Each row is a point on a landscape with many peaks, with its height.
From any point a climber steps to the highest of the 2 points nearest to it. It stops when none of these is higher. Distance is the straight distance between rows; heights are no part of it.
(556): [ -3  -3  -6   9  23   2   5  -1  14   2 -13   3   3  -6  16  17  -6 -28
  12 -10  -9  -1  -8  -3  -9 -23  19   3  -8  10   5   4  13]  (h 37)
(591): [  7   7  -2  11   5   7  -2 -14  -3   7   2  -8   5  -7  10   7  13 -18
 -10  -8   2  -6   2 -23  -6  -7   8 -11 -11  -6   3  -1   1]  (h 52)
(787): [  9  -2   8  -6  14   1  -7   6  11  -4 -10  -8   6   7  14   5   9   3
  -7  -2   8  21 -18   5   9  12 -11 -14  -2  10 -11  -6  -6]  (h 247)
(85): [  3   7  14  -4 -14   1  -1  -3  -1  -4  16  13   6   1 -11 -13  -4  18
  -3  25  -3   5  -8   6 -12  13   9   0   5 -12   0   7   8]  (h 318)
(829): [ 13   6  -5   4  -8  -8   6  -4   8   3   3   9   7  -3   1  -5  -7 -18
  -6   4  -3  -5   7 -19  -1 -12  12  -6 -12  -6  -2  -4   6]  (h 275)
(1305): [-10  -2   0   4   6   4  -5   6 -12  -3   2   5  -4  -1  -6   3   0  -9
  -3   6   0  -5   2  -6   1 -12  -4  15   3   3   9   3  -4]  (h 195)
(321): [ -6   1   7   6  18   1  -3 -20  -6  10  15  -9  12   5   1  10   6 -18
  -9  -5   0   2 -15  -4 -24  -6   4   3 -12  -5   1   6  16]  (h 319)
(968): [  5  11 -12  -2  -4  -3  -8   2   2   6 -15  -4   1  -5  -2  -7  -2 -20
  -8 -19   3   1  19  -9  13  17 -19  -7  -5  10  -1  -3 -12]  (h 210)
(704): [-20 -14   6  -3   4  17  -1   9 -10  -5   7   3  -7   4  -3   5   6  35
   5   9   5   2 -21   2 -10 -16   0  10   6  -5   5  -5   2]  (h 536)
(1261): [-24  -6 -14  -4  15  -5   3  14   0 -15 -11   1 -11   8  10  10  -2 -12
   6 -10  -9  -3  -6   5 -15 -20   8  21   2  29   0   0   5]  (h 70)
(917): [-22  -9  -4   5   6   0 -10   9 -14  -9   3  10  -6   1 -10  -1  -9   3
  -4   9   8  -5   8  -8   4 -10 -20  20   3   7  14   7  -3]  (h 182)
(1537): [ -2   2 -14  -1 -14  -5   6   8   7  -1 -10  -8  -6   0   8  -7  12   0
  -5  -9  -2  -3   6  -7  -1  -4   4   2  -3  15 -13  -6 -10]  (h 144)
(103): [ -8  12  -3   2   3  -3  -5  -2 -17   8  -9 -12  13 -14  -7   9   3 -15
   1 -19  -5   5   8   6 -19  12   2   5  -5  -3  13   1   4]  (h 475)
(479): [  6   1   4  -4   0   7  -3  -1  -6  -5  -2  -5   2  -9   6  12  15   4
  -6  -7  16  13   1  -3  17  21 -15 -14   9  -9  11 -11  -4]  (h 389)
(1276): [  8   2 -10  -2  -4 -12   4   3   7  -7  -1   7   0   1   2  -2  -8 -22
  -2  -4   5  -5  16 -17  14 -10  -2   2  -5   4   3  -6   0]  (h 287)
(1478): [-10  -9 -17   7  -5 -16   1  12   6   5 -17  -7  -3  -1  -1 -13 -11  -1
  -9 -13   3   0  16  -9   2  -9 -18   4 -15  16  -9  -4  -9]  (h 192)
(22): [  8   1  14  -6   0  -4  -4   1   4   1   1   1  10   3  -6  -6  -1  15
  -8   5   8  19  -8   9   2  24 -14 -15   1  -7   1  -1   3]  (h 218)
(197): [-13  -1   6  -7  13   8  -5   5  -7  -8   6   3  -7  12   2   4  12  -3
  -2  11  -7   0 -14   7  -5  -1  10  17  10   9  -3   3  -8]  (h 229)
(1301): [-13  -3   1 -15  15   0  -1   4   6  -8   1   1   2  14   4  13   9  -5
   5   0 -15   7 -18  15 -17  -3  14  14   4  14  -5  -2   3]  (h 248)
(1073): [ -1   1   4  14   2  16  -6   7   7  -8  -1   7 -14   6   8  -8   8   1
  -8  18   9  -7   3 -14  21   2  -7  -3   6   9  -5  11 -19]  (h 333)
(1460): [  4   2 -15  10   8 -10  13  -1  15   5  -9   3   2  -8  15   4 -13 -33
   7 -14  -5  -7  11 -15   2 -19  19  -3 -16  -1  -3  -9   8]  (h 42)
(1272): [-19 -11   2  -3  -8   9   2  20  -3 -11   3  10 -10   1  -6  -7  -4  44
   3  17   8   1 -10  -1  -5 -11  -2  10   8  -4   4  -6   0]  (h 646)
(892): [ 10  -5  -5 -20 -20 -17   3   2  12 -10   7  15   5   4  -6  -9  -5   3
  -6   5   3   8  14  -2  15  10  -7   0   4   0  -1 -15   0]  (h 548)
(375): [  7   5  12   3   3   0  -8   4  -8   2  -2   5  14  -5  -9   4  -5   1
  -2   6   9  12  -2   0   1  11 -10  -7   2  -7  14   4   2]  (h 239)
(34): [  6 -11   6  -6   9  -2   0   2  15  -2  -5  -6   2  14  10   0   3  13
   0   2   1  12 -20   6   7  -6  -5 -12  -3   7 -21  -4  -5]  (h 268)
(1122): [ -7   9  -5  -3  -6   8   2   8 -15 -19   8  12 -12  -7   4  10  11 -10
   4   7  10  -9   7  -9  10   4  14  16  19  -1  18  -4   0]  (h 125)
(1258): [ 12  14 -13   4   5  -7  -3   0   7  17 -22 -15   6  -6   8  -4  -5 -25
  -2 -27  -2   5  10  -9   4  10  -9 -16 -14   6  -6  -9  -4]  (h 216)
(969): [  7   3 -10  -3 -14   0  10   6  -4 -12   0   3 -12  -8   8   5   3  -1
  12  -1  10 -12   9  -7  16  -5  15   6  14  -2  12  -7   4]  (h 115)
(195): [  2 -10  -6  -6 -14 -10  11   9   3   0 -13  -7   8  -9  -5   4  -3  29
  10 -16   4   8   4  13   0   1  -4 -11  -1  -4   6 -15   7]  (h 277)
(764): [  3   7  15   9  -4  16   2 -11 -13   3  21   3  -3  -8  -5  -1   9  18
   0  21   6  -6  -7   0  -3  10   5  -3  12 -20  11   9   5]  (h 669)
(29): [ -8 -12 -19  10  -9 -21   6   5   3   1  -6  -4 -14  -3   4 -13 -16  -3
  -2 -10   7 -14  23 -17  11 -18 -10   9 -11   6  -5  -5  -1]  (h 179)
(1328): [  9   5   0  12  21   0   4  -6  13  11 -11  -6  10  -6  12   8 -13 -23
  12  -7  -5   0  -6   3 -10 -12  22  -8 -11  -2  -3  12  14]  (h 47)
(125): [  6  -3   8  -2 -13  -8  -2   0   3   7   4   9   7   0 -16 -19 -20  16
   1  11 -10   4   6   9  -3   4 -10  -7  -7  -9  -6   5   2]  (h 473)
(173): [ -6   7   3  -8  -1   3 -11   8   1  -7  -6  -4   2   2   1  -2  17   1
 -13  -4   1  18  -2   5  -3  32  -9  -1   4  10  -4  -4 -13]  (h 212)
(1033): [ -8 -13 -22   0  -9 -21   5  12  -1  -9  -6  -8 -20   3   7  -5 -12  10
   7  -8  11 -12  14  -6  12 -16  -5  12   1  13  -2   1   3]  (h 160)
(1071): [ 24  14  15   2   3  -4   1   4  10   2 -10  -4  13   3   4  -4  -7   8
  -6   6  12  16 -14   7   6  27  -6 -26   0  -7  -3   3   6]  (h 197)
(882): [ -2   6   9  -6   7   4  -4  -5  -3   1   1 -14   3   4   2   7  16   6
  -5  -5   2  10 -11  12  -7  22   0  -4   6  -1  -3   0  -3]  (h 233)
(957): [ -5  -5   5 -11   8  -7  -8   2   0   1   3   3   7  13 -11  -4  -4  -5
  -6   2 -10   8   0   8  -2   3 -11   9  -4   9  -5   1  -7]  (h 635)
(388): [ 14   8   2   0 -21   5  11  -6   0   1   4  -4  -6 -12   5   2  14  13
   5  -1   5  -7   6  -2  10  10  10 -11  11 -14   3  -7  -2]  (h 90)
(1166): [ 12   2  -2  -2 -17   0   1 -13   1   8   5  -1   1  -9  -2   0   7   7
 -11  -9   7   1  18  -9  17  21 -23 -22   1 -13  10  -9  -5]  (h 341)
(1175): [-18 -16   0  -5   4  -5  -4   8   0   7   1   1   2   9 -16 -14 -20  21
   2  -2 -11   3  -4   6 -17 -21 -12  12 -13   4 -10  -2  -1]  (h 487)
(1529): [-14  -8  10   2   9  20  -3   0 -14  -1   7  -7  -6   0   4  11  18  25
   4   6   5   2 -23   7 -10  -4   5   6   8  -6   4   2   0]  (h 459)
(1259): [  5  16   6  -7  -6  -3  -5   2   6  -4   4  12   5   7  -6 -10  -3 -16
  -5  13  -9   1   5   2  -2  14   8   4   4   3  -7   8  -6]  (h 245)
(470): [-13  -9   0   5 -10   4  -2  10  -4  -3   2  12  -7   0 -11 -15 -12  31
   2  14   2  -6   3  -2   2 -12 -15   7   1   0   1   2  -4]  (h 537)
(811): [  0  -6   9  15   8   5   1 -17  -6  20   8 -13   3   0  -3  -1  -4   9
   1  -6   0  -3 -10   3 -11 -10  -5  -5 -11 -14  -6   6   8]  (h 471)
(888): [ -4   3  10   4  15  11  -7  -2  -7   4   6   0  -6   9  -2   0   2 -10
  -2  11  -8  -7  -8   2  -3  -5   4  12   1   3  -6  13  -7]  (h 211)
(332): [ 12  11   2  -5  -5  -4   1  -4   2   3   1   1   0   3  -7 -10  -9 -17
   5  -1 -12  -7  10   5   4   6   9   1   1  -3 -10   6  -5]  (h 255)
(1109): [ -1  -1  -1   3  16   7 -14  -4 -13   2  -3  -6   6  -5  -2  11   5 -20
  -9  -9   8   6   6 -10  11   3 -21  -5  -3   0  14  -1  -6]  (h 262)
(334): [  0   0   0   5   2   2   6  14   2  -2  -9   2  -3   1   2  -1  -8   6
  14   7  -5  -7  -9   7  -7 -18  19   7   2   4  -3   6   2]  (h 99)
(824): [ -5  12  -3 -16   3  -3  -7   3  -8 -11  -2   3   8  -4  -4  13  10 -23
  -2 -14   0  11   8   0  -1  18  -5   9   7   5  11  -7  -4]  (h 622)
(1190): [ -3  -5   5 -12  19   0  -1  -9  12  -2   2 -10   7  18   9   9   7  -3
   4  -2 -13   8 -22  19 -16   2  13   2   2  11 -17   5   6]  (h 267)
(709): [ -7  -5 -10 -14 -16  -5  10   7   8  -7   2   9  -4  10   4  -3   4  13
   0   8 -11  -4 -11   3 -17 -14  21  11   0   5 -10 -11   8]  (h 101)
(1285): [ 13   4  -1  -2  11  -3  -6   5   8   0 -13  -5   8   2   7   4   0 -15
  -5  -6   7  12  -4  -5  12   4 -13 -13  -4   8  -2  -4  -5]  (h 236)
(11): [ 10   5  -9  13  13  -1   5 -14   4  10  -4  -8   2 -12  13   7  -4 -27
   1 -17  -2  -9  13 -22   6 -10  14 -15 -16 -11   2  -8   2]  (h 46)
(297): [ -1  -6   8  11   8  11  -7   5   5   0  -5  -1  -6   5   5  -3   5   8
  -8   9  10   2  -7  -9  15  -6 -17  -8  -2   7  -6   8 -15]  (h 359)
(1359): [ -2  -6  -6  -5   6   3   1   2 -11  -3  -9  -9  -4  -8   0  14   3   1
  15 -18   5  -2   7  14  12   2  -1   5  13   1  12  -4  -3]  (h 154)
(528): [ -6  -9  -4  -2 -12  -4   5   9   0  -6   3  13   3  -2  -5  -1  -5  17
  -1  11   6  -1  -7  -9  -5 -19   1   6  -3  -4   6 -10   9]  (h 423)
(46): [ -4  -5   9   9  19   6  -2 -18  -4  12  12  -5   4   8  -1   2  -6  -8
   1   3  -8  -4 -19   4 -18 -16   7   7 -11  -8  -6   9  13]  (h 373)
(1381): [  8  -1  -6  -1 -23   1  15   8  -3 -10   0   3  -9 -11   5   1   6  20
  10   4   8  -6   5   0  11   3  14  -1  14 -10   9 -11   3]  (h 103)
(1058): [ -7   4   5   7  14   7  -9 -17 -16   9  14  -4   8  -3  -4  12   9 -20
 -12  -4  -1   0  -2 -11 -15  -3  -3   4  -7  -9  12   5   6]  (h 289)
(1230): [ -8  -6  -7 -13 -10   4   6  -1  -7  -6   6  -6 -18   3   3   2  16  16
   5  -4  -4  -9   6  11   8   8   6  13  16   0  -4 -11 -10]  (h 314)
(1297): [ 13  -3  16   6   2   6   1   3   6  -1   1   5  -1   3   3  -5  -5  14
   1  18   8   3 -11  -2  14  -6  -5 -14   1  -7  -6   4  -3]  (h 401)
(699): [ -3  -3   5  -1  -3  10   3 -19  -9   6  21  -4  -1   4   1  10  15  16
   1   5   1  -5 -20   7 -19  -3  15   5   5 -15   2   0  16]  (h 413)
(1462): [ -6  14   1   5  21   6  -8  -5 -13   6 -10 -15  10  -8   1  16   7 -20
   6 -15  -2   4  -3   8 -14   9   6   3   0   1  12  11   4]  (h 498)
(292): [ 14  15   6  18  -5   6  -1   1   7  11  -9  -4  -5  -1   1 -20 -11 -10
  -2   9  -7 -13   8  -6   6   3   6 -14  -8  -2 -16  18 -11]  (h 194)
(589): [ 10  -1   5  -3  -7   4   0 -17   0   5   8  -9   0  -2   6   7  18   6
 -10  -7   7   4   2  -4  11  14 -12 -16   3 -11  -1  -9  -4]  (h 365)
(621): [  7  -2   0 -10 -11  -8   8   7   2   1 -12 -10   2  -5  -1   2   6  23
   6 -16   2  10   3  16   6  18  -9 -15   4  -1  -1 -13  -4]  (h 298)
(271): [-17   1  -4   3   4  -2 -10  24 -10 -18  -4  13 -12   3  -8  -8 -10   0
   0  13  11  -3  12  -3  10   5  -9  18  12  17  12  13  -7]  (h 167)
(733): [  7   7 -11   3   2 -11   2   3   8   7 -15  -5  12 -11   3   2  -6 -21
   3 -19  -2   7   8  -4  -5  -1   3  -7 -13   3   2  -8   4]  (h 221)
(434): [-10 -10  17  -5  14  10  -3  -3  -1  -1  12  -8   0  11   0   2  11  29
  -1   6   5  13 -28   9 -12   4  -2  -2   2  -5  -7   2   2]  (h 375)
(161): [-11  -1  -5   2  14   4   4  10  -2  -5  -7   5  -8   6   3   9  -6 -11
  11   2  -9  -7 -11   7 -12 -22  19  18   3  12   2   7   5]  (h 83)
(477): [-11  -8  -3  -3   1  13   5   3 -14  -5   5  -6 -25   3   1   3   8  18
  12   2  -2 -15   0  11  10  -2   6  15  18   0   1   0 -11]  (h 346)
(690): [ -2  16  10   6  -6   6 -10  -7   7  -1  10  11   5  10  -3  -9  10  -9
 -17  21  -3   0  -3  -9 -15  16   8   1  -1   2  -3  16  -4]  (h 225)
(497): [  3  -2  -7 -12 -11 -13  -6   0   8 -10   5  16   3   4  -6  -8  -5 -10
  -9   3   6   5  22  -7  19  14 -18   1   4   6   5  -7  -6]  (h 576)
(1536): [ -2   0   0   6  24  10  -5   1  -1   2 -16 -10   5 -10  10  21   3 -12
  13 -14   1   4  -7  10  -1  -4   7  -3   5   7  10   8   4]  (h 525)
(798): [ -9  -2  -8   2 -16   2   7  11  -1  -2  -4  -3  -9   2   4  -4  12  18
  -2   5  -3  -9  -6  -3  -9 -11  11   7   3   5  -7  -4  -4]  (h 124)
(561): [  6   0  -2 -19 -15  -1   6  -7   3  -6  14   2 -13   6  -2  -6   7   4
   5   0  -8  -7  14  11  16  17   4   6  15  -4 -10  -8 -10]  (h 290)
(1241): [ -7  -4  -3   0   5  11  -2  -3 -21  -6   4  -6  -8  -8   1  18  10  -5
   7  -6   8  -6   6   0  15  -2  -3   8  15  -6  19  -4  -4]  (h 145)
(856): [-11  -5  -1   4  18  -2  -3  -1   0   8  -4  -6   6   4   1   4  -1 -14
  -2  -8  -8   6 -10   2 -17 -14   1   9 -13  10  -8   1   1]  (h 619)
(691): [  1  -2 -10  13  -9  -4   6   4  -8   8 -12  -8  -2 -17  -3  -3  -8   3
   4 -14   5  -6  18  -6   6  -8  -6  -2  -6  -7   8  -6  -2]  (h 205)
(1140): [  6 -16  14   5   2  11   4 -14   3  10  15  -3 -11   8   1  -6  -5  20
   2  12  -3  -7 -11   1  13 -16 -16  -9  -6 -10 -17   4  -4]  (h 491)
(1511): [  0  -5  12  -8  -9   3   1  -9  -1   3  17   3 -10  10 -12 -19 -10  19
   2  17 -19  -9  -2  18   0   7  -2   0   3  -9 -19   9  -6]  (h 311)
(1417): [  1 -12  12  -8  17   3  -2 -11  13  -1   7 -10   7  17  10   7   9  11
   0   2   2  13 -30  13  -5  -3   2  -8  -3   3 -16   0   6]  (h 305)
(70): [  2  12  11   4   5   1  -9 -15   1   6  16   5   8  13  -5  -8  -2 -23
 -16  14  -8  -3  -3  -6 -15   5   4   0  -8  -2  -7  16   1]  (h 202)
(237): [  4  -6 -13   6  11  -3  11   3  16  -5 -10   8  -2  -3  17  13 -10 -25
  12  -5   0  -7  -2  -9   4 -28  21   3  -5   9   3  -2  14]  (h 34)
(404): [  5  -1  -3  -6  -9 -11   6  13   3   2 -17  -2  15 -10  -7   3 -11  21
  17 -10  -1   8   2  17 -11   2   9  -7   1  -1   8  -4  11]  (h 256)
(1479): [ -1   0  -9   0  -4  -8   2   3   5 -13   8  14 -10   6   5  -1  -5 -20
 -11  10   6 -11   7 -23  10 -17   0   9  -2   9   3  -1   2]  (h 297)
(956): [ 13   8   6  11  -5  10   8  -9  -9   8   2 -10  -6 -12   2   5   6   4
   6  -3   1 -12   4  -2   5   3   7  -9   7 -14   5   4  -2]  (h 75)
(191): [ -8  -6   0   1  11   5 -10 -11 -18   8   7  -6   5  -7  -7  14   6 -11
  -4 -12   0   2   5  -2  -1  -5 -14   6  -4  -9  14  -3  -1]  (h 273)
(577): [  1  -9 -12 -14  -7 -13  11   9  18  -8  -6   6  -3  10   4  -3 -10   0
   8  -2 -15  -2  -6  10  -9 -17  22   7  -3  12 -14  -6   8]  (h 119)
(1187): [  4  -6  13   2   2   8   2 -16  -6   9  18  -2  -9   6  -6 -10 -13  15
   9  16 -13 -11 -10  13   0  -6  -2  -1  -1 -14 -15  11   2]  (h 380)
(1269): [  7  15   3  12 -23   1   0   5  10   5  -7   6   1   0  -4 -22  -7  -1
  -5  16  -7  -9   9  -5  -6   6  13  -7  -6   2 -14  16  -8]  (h 213)
(593): [  4   4  11   3 -17  -5   2  -9  -1   9  12   5  13  -2 -15 -16  -9  20
  -4  11  -1   3   1   5 -16  11  -3  -9  -4 -15  -1   9  13]  (h 393)
(255): [  6   9  10   6   0  14   1   7  -9  -7   9  13 -15  -5  -4  -8  -6   4
  11  22   3 -12   7   4  19   9   8   5  19  -5   7  12  -9]  (h 438)
(401): [ -3  -8   2 -13   0   2   6 -17   4   2  12  -6  -1  10   5   9  11  15
   5  -3 -10  -5 -17  19 -16   2  20   5   6  -8  -7  -1  13]  (h 328)
(941): [ -8   5   0 -14   4  -7  -7  -8  -6  -5  10   5  12   3  -4  16  13 -28
 -12 -10  -7   8   2  -4 -13   8  -7  10  -2   4   9  -8   3]  (h 648)
(722): [ -7  -7  -1   2  22  -7   1  -9  12   9   1  -3  12   3   9  12  -2 -23
  -2 -11  -8  11 -14  -2 -21 -18   5   1 -20   6  -6  -3  15]  (h 571)
(88): [  1  11   2   5   5  -4  -3  -5   8   6   2  -1   8   8   4  -4   4 -25
 -16   0  -9   2  -6 -13 -20  -5   7   0 -15   8 -13   5   1]  (h 184)
(1428): [  6 -11   2 -19 -11 -13   6   7  10 -15   7  14   0   7  -7  -8 -12  19
   4  11   2   9   1   8  15   3  -4   1   6  -4  -1 -13   2]  (h 534)
(802): [  4  -1   2  -1   3   4  -3   2  -8  -2  -8  -8  11 -12   3  19   8   6
   5 -12  14  17  -4   8   6  14 -10 -15   5  -8  17  -8   5]  (h 407)
(1331): [  0   5   2   7 -23   4  -4  -1   9   1   5  16  -6   4  -8 -21  -8   7
  -4  23 -10 -10  12  -1   0   8   2  -1   0   0  -8  13 -10]  (h 238)
(1006): [  2  12   0 -10  -2  -2  -8   9   9  -6  -8   4   0   8  -3 -12   4  -8
  -9  -2   0   7   7   4   9  29  -8  -1   4  13  -8   2 -16]  (h 200)
(964): [  4  -2 -18  10  -6  -9   9   2   3  12 -18 -13   6 -16   7   2  -3  -8
   0 -25   6   4  15  -9   0  -6  -3 -11 -15  -4   2 -15   2]  (h 215)
(142): [ -5  -1   4 -14  12  -8  -7  -6  -3  -7  14  11   6  11  -8   9   1 -25
 -10   2  -9   5   1  -1  -3  -2 -11  14  -2   4   4  -5   0]  (h 678)
(675): [ -7  -3   0   4  -3  15  -4   1 -16 -11  12   6 -13  -5   2   7  14   6
  -4  13  11  -6   2 -10  14  -1  -1   9  14  -6  16  -3  -6]  (h 135)
(1392): [ -9 -12  -3 -12   7  -1   0   3   3 -12   2   7  10   2   7  21  11   1
   0  -3   5  16 -16  -1  -7 -11   0   4  -1   6   8 -13  11]  (h 497)
(959): [ -3  -6   3 -18  -1  -7  -3   1  -1  -7  10   9   0   7 -10  -2  -2   5
   0   8  -6   6   1   8   4   6  -4  10   7  -1   1  -6  -2]  (h 590)
(1247): [ 14   0  -1  -5 -17  -8  11  -3   0   8  -4  -7  -2 -10  -4  -1  -1  16
   3 -14   3   1  15   7  19  16 -16 -17   4 -10   1 -12  -3]  (h 320)
(356): [  6  -1  -3  -5   4  -1   4   8  -3  -2  -9 -10 -18   1   1  -3  -4   1
  13 -18  11  -6  16   9  31  14 -15  -3  11   7  -5  -2 -12]  (h 178)
(1148): [  5   7   3  -5   4  -7  -5  -5 -10   9  -3  -8  12  -6 -13   3  -5  -3
   6 -12  -5   5   4  16 -11  13   0   1   1  -7   9   0   6]  (h 451)
(218): [-19 -17  -5   0  10  -6   0   6   3   7  -1   2   1  10  -3  -5  -9  -1
  -3  -5  -7   1  -7  -4 -16 -27  -7  16 -17   9  -9  -6   2]  (h 557)
(1089): [  8   0  -7  13  -5  -1   3   2  -2  10 -14  -9 -11  -6   0  -8  -9  -2
   1 -13   5 -11  20  -7  22  -3 -14 -10  -3   2  -3   1 -13]  (h 193)
(1454): [ -3   4 -10   7 -13  -7   3  -3  11  11   0   0   8   0   6  -9  10 -14
 -20  -5  -6   1   4 -23 -19  -8   3  -4 -21   5 -11  -7  -1]  (h 169)
(326): [ -1   4  -9   9  -6   2  -4   9   5 -14   1  11 -10   3   7  -5   3 -14
 -10  14  12 -10  11 -24  17  -3  -3   3   5  13   5   7  -9]  (h 313)
(844): [-10  -5   7  -4   0  -5  -8   3  -7  11   3   3   9   4 -23 -15 -17  18
   1   2 -10   5   2  10 -17  -1 -13   5  -7  -5  -3   6   1]  (h 546)
(110): [  3  -9  13  14  -2   6   2 -21   2  20  14  -9  -3   4  -2 -11  -1  21
  -7   1   0  -5  -7  -3   0  -6 -20 -16 -12 -12 -16   6   3]  (h 662)
(1010): [  7  -1  -1   6   8  11   7   7  10  -7 -12   2  -2  -4  17  15   1   1
  18   6   3  -6 -15   6   3 -17  27  -2   9   3   5   7   7]  (h 78)
(1493): [ -6 -11  -3  -4  15  -1  -1  -3  11  -4  -4   2  15  -1  14  24   8 -11
   3  -9   0  15 -18  -1 -14 -18   3  -1  -8  11   7  -7  17]  (h 527)
(903): [ 20  -1  21  -1   0   0   1   2  13  -3   1   8   1   8  -2 -12 -15  14
  -1  19   3  10 -10   8  20  14 -14 -24  -3  -8 -13   6  -1]  (h 356)
(149): [ 11  13  -4   9   1   8  -4  -5 -10  -2  -4  -4   6 -14   6  13  10 -16
  -5  -8   9  -3   9 -22   7   0   3 -14  -1  -8  17  -4  -1]  (h 57)
(1524): [  3   3   8   7  11   7 -16  -5  -8  10  -2   0   6  -4  -9   0  -2  -9
 -10  -2   6   5   7  -4   6  13 -25 -10  -3  -5  12   7  -7]  (h 253)
(987): [ -2   8  16  -7  -5   3  -5   2   2  -9  12  10  -1   2  -8 -16   5  21
  -7  18  -3  11   0  15  -6  36   8   1   9  -8  -3   6  -3]  (h 272)
(873): [ -1   8  -5 -18   3 -11  -7  10  -2 -15  -1  11   5   1  -7   4  -3 -25
  -3  -8   8  10  16  -4  16  17 -13   8   8  10  11  -7  -3]  (h 602)
(819): [ 13  10  -1  -6  -8 -13   3  16  10  -2 -20  -1  15  -4  -2  -4  -7   7
   8  -3   1  13  -3  12  -8   9  10 -11  -1   6  -3  -3   6]  (h 240)
(767): [ 11  12   3  16  -6   9  -2  -6 -12   6  -1  -3   2 -18  -2   3   7   1
  -4  -1  10  -6  11 -17   5   9  -3 -19   0 -15  18   4  -2]  (h 63)
(845): [ -8  -6 -11   6 -14  -9   2   9  -7  -3   2  11  -8  -5 -11 -13 -17  11
   2  10   4 -12  16 -10   5 -15  -8  13   0   0   8   3   2]  (h 472)
(1441): [-3  8  9 13 -2 16 -9  3 -7 -3  8 16 -8 -4 -7 -9  1  5 -3 28  2 -9  6 -4
  8  7  0  6 12 -3 11 14 -9]  (h 474)
(1349): [  0 -11 -15  -5  -5 -11  11   7  10  -7  -6   0 -13   6   9  -3  -8   1
  10  -4   0 -10   3   0   9 -19   8   9   1  10  -9  -7   4]  (h 139)
(1203): [  4  10   9  13  -9  12  -3  -7 -10   6  13  12  -1  -9 -12 -10  -4   9
   0  21  -1 -11   6  -3  -3   8  -1  -3   5 -14  12  16   0]  (h 535)
(193): [ -5   1 -10   5 -17  -5   7  22  -3 -12  -6  13  -7  -2  -2  -9 -10  13
   3  15   8  -9   2 -11  -2 -17  11  10   4   4   6  -1   5]  (h 428)
(1164): [  2   0   2   6   2  11   4   7 -11  -2   1   3 -20   0  -1  -6  -7   7
  15  12  -3 -20   3   6  13 -10   9  11  13   0  -1  10  -9]  (h 394)
(1449): [-10 -14  -4  -9  -3  -3   3   9   2 -16   6   8  -3   7   8   8   8  12
  -4   7  10   6 -13  -7   4 -13  -4   9   3   6   4 -13   5]  (h 463)
(1105): [ -4   3 -18  -4  -6 -13   0  11   1  -1 -19 -10   1  -6   0  -5  -3 -12
  -2 -24   3   4  18  -2   5   5 -13   2  -3  15  -2  -8  -8]  (h 203)
(1165): [  9   3  -4   3  16  -9  -4   3   8   8 -19  -8  19  -6   4   7  -8 -15
   0 -16   2  19  -7   0  -6  -1  -9 -13 -15   6   2  -4   8]  (h 228)
(1104): [  5  -1   2  -8   7  -6  -3  -6  -6   3  -6  -9  18  -7  -3  15   1   1
   7 -16   5  17  -5  15  -7  15  -5  -9   3  -7  13  -6  12]  (h 427)
(1023): [ 15   2   4   9  11   4   5  -1  13   3 -11  -6   8  -3  13   9  -3  -4
  13  -1   2   2 -14   5  -2 -13  17 -11  -3  -1  -2   9  10]  (h 61)
(32): [  3   4   4  -6 -18   4   0 -14   2   2  19  11  -9   6 -10 -17  -3   6
  -1  19 -16 -11  12   9   2  15   2   3   7  -8 -11   8  -7]  (h 270)
(1443): [  2   4   6   3 -11   6   5 -13 -12   4  13  -6   7  -8  -3   8  13  15
   0   2   5  -1  -8   1 -13   5   9  -3   6 -18  12   0  13]  (h 517)
(241): [  5   4   4  -5   3  -2   4 -22   1   4   6 -19   7   7   2   4   8   6
   1 -10  -3  -1 -11  20 -15  17  11  -4   6  -5  -9   5  10]  (h 269)
(1475): [  9   8   0   5  -2  -6  -6 -12  14   6   8  13  10   5  -2 -11  -8 -27
 -18   9  -8  -4  11 -24  -4  -3   0  -9 -20  -4  -4   4   0]  (h 263)
(800): [ 11  11   1 -12 -15  -2   6 -15  -1   4  10  -3  -7   0  -7  -9   1  -4
   7  -3 -14 -12  13  13   4  16   9   5   8  -9 -10   2  -4]  (h 271)
(494): [-15  -6  -8   6  17   9  -2   0   0   1 -13 -13   0  -3  14  16  13 -10
   6 -14  -5   3 -10   4 -13 -16   5   6  -2  17  -2   2   1]  (h 565)
(179): [  3   1  -1  15  -3   2   9   6  -2  12 -10  -7  -4  -7  -2  -6 -13   7
  15   0  -8 -11  -1   9 -11 -15  20   1  -5  -7  -6   8   4]  (h 77)
(340): [-10  -1 -13   4 -20  -2   1  -1   5   4  -2  -4  -1  -2   4  -6  17  -4
 -18  -8  -2  -4  10 -17  -9  -5  -5   2 -10   8  -7  -8  -8]  (h 156)
(697): [ -4  -4  -6  -5   5  -2  -2   4  -8  -1  -4  -6 -12   2  -4  -2  -2  -3
   7 -11   0  -7  14   9  14   4  -9  10   8   8  -2   0 -12]  (h 166)

Where does a climber stop that starts at each point below?
(1524) => (110)
(690) => (764)
(829) => (1297)
(1104) => (856)
(819) => (856)
(767) => (1417)
(1006) => (764)
(404) => (856)
(1269) => (110)
(577) => (1417)
(356) => (1417)
(709) => (764)
(292) => (764)
(917) => (1417)

Call two points neighbours if one is among the 2 nearest of the other. Go from one point of each pair to the other, from neighbour to neighbour, staying as high as possible. Name the lowest point that can't be avoided.
(334) / (110) => (1261)
(110) / (844) => (22)
(1272) / (856) => (528)
(844) / (856) => (1175)
